Each row is a point on a tangle of strands that fork and nearly touch. The rows are in no order.
Points whose rows are less than 28.4 apart are linked; no others are. Some points are linked to none.
j248: [ 10   0   2  -3 -12  44 -17  20   8   8 -10   1  10   3  19   5 -13   8
  -2  -2 -12  -5  -6   5 -23]
j815: [ -4   3  -2 -18   3   9   5  -6  -4  -2 -10  10 -12 -27   1   1 -10   0
   3  10   5  -4  -2  13  -5]
j343: [  5  -2  11   8 -10   8 -12  12   3  17   6 -10  -2  -1  -2  -9  -8 -18
  -2   4 -10   8  -2 -20  -6]
j580: [  7  -9 -14  -4  -4  21 -15   9 -11  15 -20  -4  14   5  19   2   1  21
  -4  -1 -14  -2   2   4   0]
j348: [ -1  -1  -8  13   7  -9  -1  -1  -7  -7  -4  -2   3   6   5  -5   8   3
  -7  -8 -16 -12   4   2  13]
j872: [  0   2  -3   7   4  -7   2  12 -10  -9  -7  12  11  13 -12   5  13  20
 -15  -5  -2  14  -9   0  -1]
j358: [  3   2   8 -14   5  -8   9 -14   9 -11  23  -3  -6  -9 -11  15   0 -10
   2   4  25   7   1   1  -2]
j68: [  3  -7   5  19 -19   4  -4  27   5   4   0  -8  -6   4  11  -7 -16 -10
 -10   3 -13  -4  -8   1  -9]
j424: [  0  -7   2   3 -11   4   6  10  -1   0   0   2 -15 -14   8  -1 -18  -3
 -12   8  -9  -5  -4   3  -9]
j91: [ -7   8   2 -11   8 -13  10  -9   6 -16   1   7  -4   2  -2   8   0   5
  10  -2  20  -8   0  16   6]
j605: [ -8  -1  -3  -3   8  -3   4  -9  -1   2 -12   0  -2  -4   2  -4   7 -10
  17  -3   9 -12   9  -2   5]
j121: [ -3 -11  -2  20 -14 -10   6   8   3  -6  -1  -3 -14   8  11   1 -11   0
 -12   5 -16 -14  -3   0   1]
j753: [ -2   0 -10  -5  -8   2   5   9  -6   4 -21  14  -1   7  -1   3   1  27
  -6   7 -10   3  -6  -3  -3]
j791: [  1  -5  -8  -2   2  12  -5   8 -12  13  -3   0   8 -10  -3  -5   4   5
   4   0  -1  15   5  -8  -5]
j606: [  1  -4   1  17 -10  -5  -5  19  -2   4   5  -6  -5   0   5  -8 -11  -5
 -11   1 -17   0  -5  -5   1]
j828: [ -8   0  -1 -11   4  -5  10   2  -1  -8  -5  14  -4   3  -8  11   1  12
   6   2  15   5  -2  -1  -1]
j257: [ -4  15   2 -12  11  -9  -4  -4   0  -5  10   6   3  -1 -18  -7   7  -3
   7  -4  10   6  -2   4   7]
j874: [  9  -4 -13 -14  -4  24 -12   1 -14  18 -23   0  18   2  17   1   0  28
   1   3 -14   5   0   7  -1]
j842: [  4   7  14  -8  -4 -14  -3 -21  18  -1  15  -7 -10   4 -10  -9   9 -13
  -4   0  -6   4   3 -17   8]
j641: [ -8   9  10  -2  13  -8   5   0  -2  -8 -11  11  13  24 -13   7  12   6
   5  -6  21   5  -3   0   4]
j324: [ -2  -9   0   8 -15  -1   4  17  -1   3  -5   3 -14  -5   5   1 -15   3
 -10   9  -7   1  -6  -3  -8]
j785: [ -7  10   7 -16  10  -5   4  -3   1  -8  -1  10   3   3 -14   4   2   2
  14  -2  30   7  -2   9  -1]
j701: [  6  -5   8   3  -6   7   2   1  -6   4  16  -5  -7 -30  -6  -7 -10 -17
 -11   7  -1  14  -3   1 -11]
j99: [ -3 -20   0  22 -19  -2   5  11   7   2  -5 -10 -13   6   8   7 -10 -12
  -4  10   4  -9  -2 -13 -12]
j76: [-10   0  -2  -6   4   6   1   4  -2   9  -4   7  -6 -12  -6   1  -5  -4
   8   7   6   3   3 -10  -4]
j767: [  1   3  -7  -1   6  -3   2   6 -10  -3 -25  14  14  12   1   5  15  24
  -7  -6  -9   2  -5   2   3]
j929: [  3   0  17   9 -12  -2   2   3   9   9  15  -9 -12 -12   1  -4 -17 -27
 -10   7  -7   4  -7  -7  -4]
j129: [-10   8  -5  12   9 -19   9 -21  11 -11  14   2  -8   5   1   0   4  -4
   2  -2  -8 -16   4  15  14]
j482: [  5  -2  -2  -9   2  32 -19   9   2   4  -9  -3   5  -3  20  -4 -14   1
   0  -4 -15 -17   0  11  -3]
j567: [ -6  -8  -6  11 -17   3   2  19   0  12 -14   4  -6   4   2   3  -8  10
  -6  11  -6   4  -3 -12 -12]
j173: [ -6  10   2  -4  12  -6  -2  -5  -2   5 -10   5  12   8  -9  -6  16  -3
  18  -8   9   1   5  -9   9]
j515: [ 10   1  14  -6 -10 -15   3  -4   4   0  17  -3  -7   1 -15  -3   7  -6
  -9   1   2  18  -2 -17  -2]
j969: [  5  16   8 -16   9  -1   0  -2  -9 -11 -18  13  18   1  -4 -12   3  21
   9 -10  17   4  -6  32   0]
j96: [  9   0  11  -1  -9   3 -11   3   1  15   8  -9  -2  -5  -7 -10   0 -12
  -4   3 -10  16   0 -23  -3]
j824: [  7  -1  14   4  -8 -22  10 -19  17  -6  29  -9 -12   5  -5   8   2 -10
  -7   3   0   6   1  -9   3]
j243: [-10  -2  -1  -8   1  15   1   4  -2   9 -12   9 -10 -16   1   3 -12  -3
   5  10   3  -2   3  -6  -8]
j442: [  2 -19   0  16 -18 -12   9   8   1   3   2  -9 -10   4   1   8   1  -8
  -6   7   6   0   0 -19  -9]
j371: [ -8 -11  -5   3  -1  -9  14 -15  10 -15  -4   0 -16   5  10  18  -7   5
  10   5   4 -14  -2   0   8]
j242: [ -2   7  -6  -7   7  -1   3  -6  -1  -5  11   2 -11 -25   0  -6  -6  -6
  -3   4  -3  -7   4  18   1]
j569: [ -7   2 -11  11  -4  19 -24  14  -7  23  -4  -6  21  10   9   7  -4  17
   0  -1 -14  17   1 -11   1]
j528: [ -7  -3  -4   3   7   9  -7  -1  -2  14 -11  -5   4   4   0  -8   6 -11
  13  -1  -1  -6  10 -18   3]
j406: [  4   4  -5   2  11  -8   1   0 -12 -10 -20   7  15   9   5   2  16  17
  -7 -12 -13  -7  -2   9  10]
j462: [ -8   3   1  -7   4   0  -1  -1   1   7   3   5  -5  -7 -11  -1   1  -7
   8   3   5   5   1 -13   1]
j775: [  1   3  -2  -1   8  -2  -4  -6   0   4  13  -6  -3 -13  -2 -10   1 -16
   0  -3  -6  -7   7  -1   6]
j207: [ -2   2  -1   2   3   5 -13   9  -5   8   7  -2   0  -9  -3 -10  -7  -3
  -1  -2 -13   7  -2  -7   6]
j908: [  3  -9   9  19 -17   9   3  23  10   0  -1  -7 -11   2  14  -1 -17 -16
 -10   4  -6 -12  -8   3 -16]
j203: [  2   4 -17  -2  -9  13   0   7  -7  17 -27   7  15  11   4   5   5  36
  -8  10 -16  10  -4  -3  -6]
j381: [  9   7  14  -8  10 -12   5 -24  21 -17  24 -13   1  21  -8  17   3  -7
   3   3  27   1   3   4   8]
j814: [-10   6  -2  12  10 -20  11 -23  12 -19  11   3  -7  13   0   9   3   1
   5  -3   0 -14   1  15  14]
j403: [ -2   0  -7   0   3   3   1   8 -10  11  -8   5  10   4  -9   0  13   9
   4  -2   4  14   5 -15  -3]
j630: [ 12 -10  -6   2   0   0   3   8 -17  -6   9  -2  11  -4 -12  -7  13  10
 -10  -6   2  22   0   0  -6]
j953: [  2  10   5   1   5 -19   8 -28  23  -9  34  -4  -7   5  -7  12   3 -10
  -1   4   9  -2   5   8   7]
j620: [ -6  11   6 -16   9  -8   1  -5   4 -11  12   7  -1   1 -18   4   1  -2
   7  -1  24   9  -4   7   3]
j169: [ -6   3   7   0  -6  -5   1   4   2   4  15   4 -12 -15 -10  -3 -13  -8
  -3   6  -4  13  -9  -9   0]
j310: [  9  -2  11   3 -13 -15   0   3   1   5  10  -4  -4   7 -12  -4   7  -5
  -9   1  -5  19  -5 -22  -1]
j352: [  7 -12  -9  -1   2  13  -2   9 -15   8  -1  -6   5 -14   1  -6   3  -1
  -2  -1   0   8   7  -4  -8]
j485: [  1   8  10 -10  10 -15   4 -21  16 -15  19  -6   0  15 -11  11   4  -9
   8  -1  25  -1   1   3   9]
j50: [  4  19   3  -7  10 -16   6 -25  17  -8  31  -3   0   2  -7   7   7 -13
   4   4  26  -5   8  26   1]
j252: [  3  -3   7  21 -15 -17   1  10   4   5  11 -10  -9   8   1  -7  -7 -15
 -11   2 -16   2  -7 -10   4]
j57: [ -2  -4   5   3  -3 -15   7   0   2  -7   9   2  -3  13 -12  10   8   2
  -3   0   9   8  -4 -16   3]
j73: [  3  -7  -2  11  -7  22 -18  22  -2  16  -1 -10   8   2   9  -3  -9  -4
  -2  -2  -9   2   2  -9  -8]
j285: [ -5   7  -2  -8   5  -5   1   3  -4 -12  10  12  -5 -11 -13  -7  -5   9
  -3   0  -2  13  -8  12   4]
j711: [ -7 -11   0  17 -10 -12   8   1   7  -5   5  -3 -17   3   8   5 -11  -6
  -5   5  -7  -9  -4  -6   2]
j249: [ -6  -2  -2 -17  -2  -1  10  -9   3  -4 -19  12 -13   0   8   9  -7  10
  10   8   1 -15  -2   2   4]
j391: [  2  -2   5 -11   4  -6  10 -10   2  -7  16  -1  -7 -14  -9  10   3 -12
   3   4  21   4   4  -1  -5]
j746: [  8  -6   1  18 -18  15 -18  31   0  17   0 -14  11   5   8  -3 -11  -5
  -4   0  -8  12  -6  -6 -13]
j521: [  8 -15 -14  13  -4   3  -7  14 -12  10 -10  -9  12   4   4  -1  13   9
 -10  -4  -6   3   4 -11  -1]
j705: [ -9  -5   0   0   1  15  -1   1   7   1 -11   1 -13  -6  10  -3 -13 -12
   3   6  -3 -20   3  -1  -4]
j712: [  0  20   3   0  12 -20   8 -19   7 -12   9   1   5   4   2  -2   9  -5
  12  -8  20 -16   9  30   6]
j39: [ -6  14   4  -8  12   3   4   6  -8  -3 -20  17  20  16 -10  -1   8  24
   4  -5  14  15  -5  13  -3]
j112: [ -5   0  -1 -17   0  19   3  -1  -4   5 -17  12 -11 -22   1   1 -13   3
   3  13   1  -2  -2   4  -9]
j289: [  3   7  10 -13   2 -12   0 -21  13  -4  13  -5  -6   4 -13  -3  13 -14
   3  -1   8   2   4 -14   6]
j760: [  2   7  -3  -8   7   1   6   6 -11  -4 -24  16  16  12  -3   2  13  28
  -4  -5   0   9  -7  10   0]
j894: [  5   6  -4  -2  13  -5  -9  -5  -6   1   8  -7   9  -5  -3 -11  11  -7
   2 -11  -6  -3   7  -1  14]
j228: [  2  12  -5  -8   6   8  -3  -1 -12  14 -30   9  27   5  10   1  12  31
  11  -8  -4   8  -1   7   4]
j568: [  0   3  -1 -22  -1  -3  11  -9  -1  -5 -16  12  -9  -5   5   2  -5  12
   6   5   0 -14  -2  11   3]
j364: [ -5  -1   1   6   0 -14   7   8  -3 -12  -1  11   0  15 -11   9   8  11
 -10  -2   4   7  -7  -5   2]
j284: [ -5   8   9  -6  10 -10   2 -15   4  -2  -6   2   8  14 -12  -1  17  -9
  20  -7  20  -2   5  -9   8]
j449: [ -5  -3   7   0  -5  20   0   6  12  -3  -8   4 -17  -7  12  -1 -21 -10
  -6   8  -9 -22  -5   4  -9]
j140: [ -3  13  -2 -11   9 -12   3 -18   6  -3   5  -1  -1 -15  -2  -4   7 -19
  17  -3  20 -12   6  11   4]
j983: [ 10  -4   7  16 -17   6 -14  24   0  17   4 -14   6   6   4  -8  -8 -13
  -6   1 -10  11  -6 -13  -7]
j689: [ -8  12   7  -4  14  -2   4   7  -6  -6 -15  15  17  22 -15   5  10  16
   0  -5  17  12  -6   6  -1]
j640: [  1  -3   0  -4  -4  30  -9  13  -3   8 -10   3  -3 -16   8  -4 -18   1
  -4   8  -9   0  -3   4 -13]
j743: [  7   4  -1 -28  -3   1  12  -7  -8  -2 -20  15  -2  -4   2  -2  -3  18
   5   5  -2  -7  -5  13  -1]
j794: [-6  7 -5 -4  9 -7 -1  1 -3 -4 -4  8 -3 -4 -3 -5  1  5  4 -4 -6 -5  1  4
 10]
j538: [ -6  -3  -2 -11   0  -7  13 -14   9 -13 -13   9 -11   4   9  17  -6  12
  15   6  10 -13  -4   3   7]
j526: [  2 -13  12  21 -15  -8  10  -9  14   4  16 -17 -15   3   9   3 -11 -28
  -6   8  -4  -7   0  -9  -6]
j221: [  0  -8   1  20  -5  10 -13  11   6   4   3 -13  -1  12   7 -12  -8 -16
  -2  -5 -15 -11  -1 -11   0]
j784: [  7  -7  -7  -2  -8   4   2   9  -7  -2  -8   3  -7  -3   9  -4  -8  12
 -13   4 -17  -8  -1   5  -2]
j216: [  7  -9  -5   4  -2  -8   9  11 -13  -8   5   1   2   1  -9   1  10  10
 -13  -4   2  12   0  -1  -5]
j330: [  4  12   0   1  12 -14  -6 -13   0  -5  15  -5   6   1  -8 -12  13  -8
  -3 -10  -9  -4   5   3  16]
j678: [  5  -3   7  13  -5  25 -12  22   8   1   3  -7   0  -3  14  -6 -15 -14
  -5  -6 -11 -10  -4   3 -12]
j759: [  1  14   4  -9  12 -13   9 -16  13 -17  20  -2   0   2  -2  14  -3  -4
   7   2  32  -7   4  28   2]
j262: [  9 -14  -9  -2   5  20 -12   6 -16  10   1 -13  11 -16   9  -6   2  -4
   0  -5  -3   6   9  -1  -4]
j920: [  4  13  -1 -20   6   5   0  -2 -11  -2 -21  14  16  -4  -2 -10   4  25
  12  -6   4  10  -5  21   1]
j440: [  2   1  -7  -1  11   3 -18   3 -15   5   1  -3  16  -4   3  -2   8  10
   2 -12 -11   9   0   3  15]
j901: [  7   8  11   1   1 -18  -3 -19  10  -5  15  -7  -2  13 -12  -8  16  -9
 -10  -6 -11   2   2 -13  12]
j722: [  2 -16   4  20 -11 -10  15 -15  13  -2  19 -16 -16  -1  10  14  -8 -19
  -2   8   2  -7   2  -7  -4]
j637: [  0   4   6  -6   0  -1  -8  -4   2  12   6  -2  -2  -1 -13  -8   6 -10
   3   1  -4  10   3 -23   3]
j589: [ -2   0  14   5 -11  -1  -1   8   4  11  11  -2 -12 -14  -5  -2 -16 -19
  -6   9  -4  11 -10 -13  -5]
j829: [ -3   6  -3 -13   4  -2   8  -9   1  -9   8   6 -13 -28   0   2  -7  -3
  -2   7   6  -6   1  19  -2]
j202: [ -3   7   5   7  12 -19   6 -23   6 -14   5  -4   5  18  -8   0  18 -11
   5 -10   6  -9   4   3  12]
j554: [  4  -6  -9   4  -4  -2   2   5  -6  -5 -13   2  -6   5   9  -3  -2  12
 -12   1 -20 -16   0   3   4]
j853: [ 13  -7   2   0   0 -10  11  -4  -8  -5  18  -8   0   0 -10  -1  16  -6
 -12  -4   5   6  11  -4  -5]
j870: [-11  -5  -2   4   6  11  -5  -5   3  11 -10  -5  -3   3   1  -7   0 -19
  16   1   2 -12   8 -16   1]
j179: [-10   5   4 -16   7  -3  10  -1   3  -6  -7  14   0   5  -9  13   0   9
  16   1  29   7  -2   4  -1]
j498: [  7   4   2  -9   4  -2   1 -10  -3  -1  21  -4  -3 -23 -13  -8   4 -14
  -5   1   3  10   4   4  -4]
j149: [  7  -4   3  -3  -2   5  -2  -1  -8   5  15  -5  -2 -23 -10 -10  -2 -12
  -6   3  -2  18  -1  -5  -8]
j582: [ -1   5  11  -9   6  -9   2 -11   4  -3   0   2   5  17 -17   2  17  -5
   8  -4  17   6   3 -16   4]
j83: [  4  -2  11  12 -14 -21   3   4   4   3  14  -6  -9   5  -6  -4  -2 -10
 -10   2 -10  11  -7 -16   5]
j286: [  1   0 -10  -9   5  16  -5   5 -12  16 -23   1  12  -4  12  -4   4  14
  10  -2  -4   0   9   1   0]
j36: [  5 -17  -5  14 -12 -14  11   9  -6  -2   1  -6  -5   4  -2   6   9   1
 -12   2   4   1   3 -10  -7]
j294: [  3  -2  -7  -8   0   7   1   4 -11  -5  -1   7  -4 -19   0  -8  -8  11
  -4   3 -10   8  -3  11  -3]
j105: [ -3   6   6 -10   5 -13   3 -19  13  -7  15  -2  -6   2 -11   4   7 -13
   9   0  16  -2   1  -6   8]
j826: [  3 -11  -5   7  -7 -10   9  10  -8  -4   5   0  -6  -3  -2   1   2   4
 -12   0  -2   3   1  -4  -4]
j159: [ -3   5  -9   4   7   3  -1   9 -11  10 -18   7  20  11  -5   3  18  18
   1  -5   0  14   2  -9   0]
j682: [ -1 -16   7  22 -20   5   5  15  11   0  -3 -10 -14   5  13   4 -16 -20
  -5   8   1 -12  -5  -6 -15]
j880: [  4  11   5   2   6 -18  -2 -18   9  -5  22  -5   0   5 -11 -10  13 -10
  -8  -6 -10  -2   5  -1  13]
j958: [  2   8   1  -5   5  -5   0 -13   4   2  21  -5  -6 -22  -8  -7   1 -20
  -4   3   1  -2   6   3   2]
j795: [  0  20   1 -14  10 -14  -2 -17   7  -5  12   0   1  -8  -9  -9  10 -17
  12  -4  21  -5   4  11   6]
j246: [ -2   0   4  -6  -3  25  -5  10   4   3 -10   6 -12 -13   8  -3 -21  -4
  -6   9 -10 -11  -6   5 -10]
j347: [ -4   7  -2  -7   9  -9   5 -11  -1  -1  -9   1   2  -9   2  -8   9  -8
  20  -8  14 -15   9   8   6]
j522: [-10  -5  -2   3   5  20  -5   3   5   7 -13  -1  -7  -1   8  -5  -8 -14
  10   4  -1 -18   7  -7  -5]
j646: [-11   4  -5  -7   7   1   4  -1  -3   6 -20   9   1   0   2  -1   5   5
  17   0   6  -6   6  -4   3]
j333: [ 11  -6  -2  -8 -12  45 -21  15   1  10  -9  -3  12   2  21   6 -15  14
  -3  -1 -12  -1  -5   9 -19]
j281: [ -5  -6  -1   5   5 -15  15 -10   2 -19  -1   3  -3  15   0  15   8   6
   4  -3  13  -8   2   2   6]
j778: [ -1  -8  -4  16  -5  15 -14  19   0  12  -6  -8   4   9   7  -6  -4  -6
  -1  -1  -9  -6   3 -14  -5]
j665: [ 16  -9  -4   2   0  -1  -6   4 -16   2  10 -10  13  -3  -8  -6  16   3
  -9  -9  -3  20   3  -9  -1]
j506: [  6  -2   6   7  -9  37 -13  24  13   2  -7   1   3   0  16   0 -12  -4
  -1  -5 -10 -13  -5   2 -19]
j890: [  3   2  -8   1  11   0 -13   0 -11   3   6  -8  11  -7   3  -8   5   0
   0 -11 -12   0   4   2  15]
j93: [  3   4  -5   1  15   0 -14   2 -15   2  -5   0  25   3   0   1  16  11
   2 -16  -7  11  -1   1  14]
j823: [  6  -5  -5 -11  -4  37 -16  10  -7  11 -13  -1   7  -9  15  -2 -15  12
  -1   4 -13   2  -2   8 -11]
j416: [ -6  -8  -2  -5   1  -6  12  -2   2  -7   0   5 -11  -3   0  13  -1   2
   6   4  11  -3   1  -7   0]
j258: [ -2  -8   4   7  -5   7   4   5   0   3   7  -5 -13 -17   5  -1 -13 -16
 -11   6  -2  -7   1  -1  -9]
j65: [  2   4  -6 -10   2   0   1   1  -8 -11   4  10  -5 -16  -4  -8  -7  15
  -6   2 -12   8  -7  17   3]
j586: [-10 -15  -6   7  -7  -5  10 -12   8 -11 -11   0 -19   9  12  11 -10   4
   5   7  -5 -18  -3  -3   5]
j422: [ -4   7  -3  -4  11   2  -8  -2  -5  12  -7   1  10   1  -7  -8  11  -4
  14  -6   0   2   7 -13  10]
j864: [ -7   7  -6  13   9 -14   3 -14   5  -8  11   1  -5   2   3  -6   2  -3
  -3  -3 -16 -17   5  13  15]
j955: [  5 -13   1   6  -8  30 -30  16  -7  11  11 -14  13  -4  19   2 -11  -1
  -4  -8  -7  10  -3   5  -8]
j999: [  0  -2 -13  -2  -3  12  -2   6  -5  13 -32   4   8  13  11   0   3  19
   1   4 -13 -10   3  -5   0]
j732: [ -2  -1   8  -3   2 -13   5  -8   4  -6   6   1  -1  17 -15   8  13  -3
   2  -2  13   6   0 -18   4]
j692: [ -5  -9   3  12  -9 -18   8  -2   7  -6   8   0 -10  11  -5  12   0  -2
  -1   3   3   3  -6 -18   4]
j361: [  0  -5  -6  15  -6 -10   7   2   1  -8  -1  -1 -12   6  10  -3  -5   5
 -14   2 -21 -17   1   6   5]
j881: [  3   0 -16   2 -16  20  -7  14  -3  22 -23   0  13  10   8   4  -5  31
  -9  12 -17   8  -3  -3 -11]
j232: [  6   3 -14 -13  -5  18  -1   1 -12  17 -25   7  16   6   8   1   2  33
  -1   7 -15  11  -5   3  -3]
j607: [  7 -14 -16   9  -3  10 -13  14 -13  10 -15  -8  14   6  14   2   7  14
  -9  -5 -11  -2   4  -3   2]
j768: [ -2 -10   3   3  -3  -1   9  -5   3   0   9  -4 -14 -16   3   9  -7 -17
  -4   8   7  -7   5  -7  -6]
j136: [ -4  -3  -8  17 -19   9  -4  26   3  19 -17   0   3  10   3   3  -8  12
  -6  12  -7   4  -1 -11 -15]
j837: [ 12 -11  -7   9   0  -2  -8   8 -14   7   1 -10  14   4  -3  -3  17   3
 -11  -9  -6  10   4 -13   2]
j616: [  4   5  -6   8  14 -11   0  -1 -10 -11  -3   2  12   5   2  -1  15   7
  -9 -13 -14  -7   2  10  14]
j163: [  3  -5   7  22  -9  17 -10  18  15   0   7 -11  -1   9  12 -11 -11 -22
  -2  -9 -13 -14  -5  -3  -8]
j150: [ -2  -8   1  -5   3  -6  13 -10   3  -6   8  -2 -10 -12  -1  14   0 -11
   6   4  17  -4   5  -6  -2]
j296: [ -1  -7  14  17 -14  -2   5   1  13   5  14 -12 -13  -2   7  -1 -16 -29
  -7   6  -4  -6  -4  -7  -6]
j418: [-11  10   7  -3  10  -9   8  -3   0  -5 -22  15  10  17  -5   5  10  12
  15  -7  18  -2  -2   3   5]
j260: [ -2   2 -12   9 -19  20  -6  21  -1  22 -17   0   8   4   6   1 -12  23
  -7  13 -13  13  -3  -5 -17]
j135: [  8  -4  13   0 -10 -19  10 -10   9  -4  22  -6 -10   3  -9   6   4  -8
  -8   2   4  11   0 -15  -1]
j475: [ -9   7   1  -6   1 -10   2   1   2  -6  14  10 -12 -11 -11   0  -9   1
  -2   3   0   7  -9   1   5]
j433: [  5  -6  -8  -5  -4  11  -3  11 -10   4  -8   2  -3 -10   7  -6  -8  13
  -7   2 -14   1  -1   5  -4]
j401: [  3  -1   0 -10   6  -2   6  -4  -7  -5  12   1  -2 -17 -12  -3   5  -5
   0   0  11  10   3   3  -5]
j793: [  0  17   1  -2  10 -20   6 -23  18 -11  32   1  -4   4  -8   7   3  -9
   1   3  15  -6   5  21   7]
j52: [  2   7  -5 -20   4   6   2  -1 -10   1 -20  13   6  -9   1  -7   2  20
  10  -1  -1   4  -2  13   1]
j497: [ -4   0  -7  15   8  -8  -2  -7   0  -5   4  -4  -1   4   4  -9   3  -5
  -4  -6 -19 -16   5   3  14]
j383: [ -2 -11   0  12   1   0   1 -11   4   3   4 -14  -8   3   2  -8   2 -22
   2   0  -4 -15   9 -12   0]
j833: [ -1  10  -3   0  15   2  -6   5 -13   5 -15   8  27   9  -5   1  18  16
   5 -12   2  14  -1   0   6]
j399: [ -8  11   5   9  13 -21   7 -26  14 -19  11  -2   2  19  -6   7   9  -7
   8  -6  13 -11   1  14  13]
j553: [ -1   9  -1 -19   7  -5   7  -5  -5 -16   0  11  -1  -9  -7  -3  -1  10
   3  -1  13   2  -2  25   0]
j75: [  2  -9  -5  -8  -2  37 -27   6 -10  10  -2  -5  11 -11  18   0 -15   9
   2   0 -11   8  -2  13  -6]
j38: [-11 -11   1  19 -11 -14   5  -2  10  -4   4  -4 -16  10   3   7  -9  -6
   0   5  -4  -4  -7 -15   5]
j849: [  6   3   9   6  -3 -20  10 -30  26  -5  36  -7 -10   1  -2  12  -1 -12
  -3   6   1   1   4   0   5]
j297: [  5  11   3 -20   6  -3   7  -3  -9 -19  -7  13   5   0  -7  -8   0  20
   1  -3  11   4  -4  32  -1]
j783: [  1 -11   1   2  -9  39 -31  14  -5  10   5  -8  15  -4  20   6 -16   7
   0  -5  -7  12  -5  10 -12]
j423: [ 10 -16  -5   4  -1  24 -21  13 -13  10   7 -17  11 -10  15  -2  -5  -5
  -6  -7  -7   4   6   1  -6]
j213: [ -1  14   5 -10  10 -14  11 -13  10 -20   8   2   0   6   2  13  -5   3
  10  -1  29 -11   2  29   6]
j719: [ -9 -13  -4   6   4  -9  12 -19   2  -7  -9  -3  -4  12   1   8  11  -6
  18  -4  14  -9   5 -10   5]
j437: [-12   9   0  -4   7  -7   6  -5   0   1 -26  14   6  11   0   2   9  12
  20  -5   9  -6   1  -1   7]
j688: [ -4   7  -1 -13   7 -10  10  -6   0 -14   1  10  -6  -6  -3   3   0   7
   3  -2  10  -5   1  17   3]
j536: [ -2  18  -1 -12  13 -10  -3  -5  -2  -7   6   4   6  -7 -10 -10   8  -5
  10  -8  13   0   1  15   8]

Follow the links from the first point to the second, and from the first to the third. Name the last point that the two ways share.
j449; j783; j678 -> j823
j842; j403; j416 -> j894
j828; j258; j358 -> j150
j791; j901; j498 -> j894
j257; j424; j775 -> j150
j701; j391; j890 -> j498
j872; j705; j554 -> j57
j289; j701; j358 -> j498
j582; j121; j872 -> j57

A fork is a point with three links, a tip a point with one. Leave the first point through the second and follow the links. Name the first fork or tip that comes.
j262; j423 -> j823
j568; j249 -> j586
j833; j93 -> j894
j983; j343 -> j242
j140; j795 -> j150

A fork is a point with three links. Follow the links from the first point to the second and name the forks in between, in order.
j260; j785 -> j150
j506; j262 -> j823
j173; j692 -> j57
j567; j775 -> j150, j391, j498
j401; j880 -> j498, j894
j620; j498 -> j150, j391
j775; j416 -> j498, j391, j150
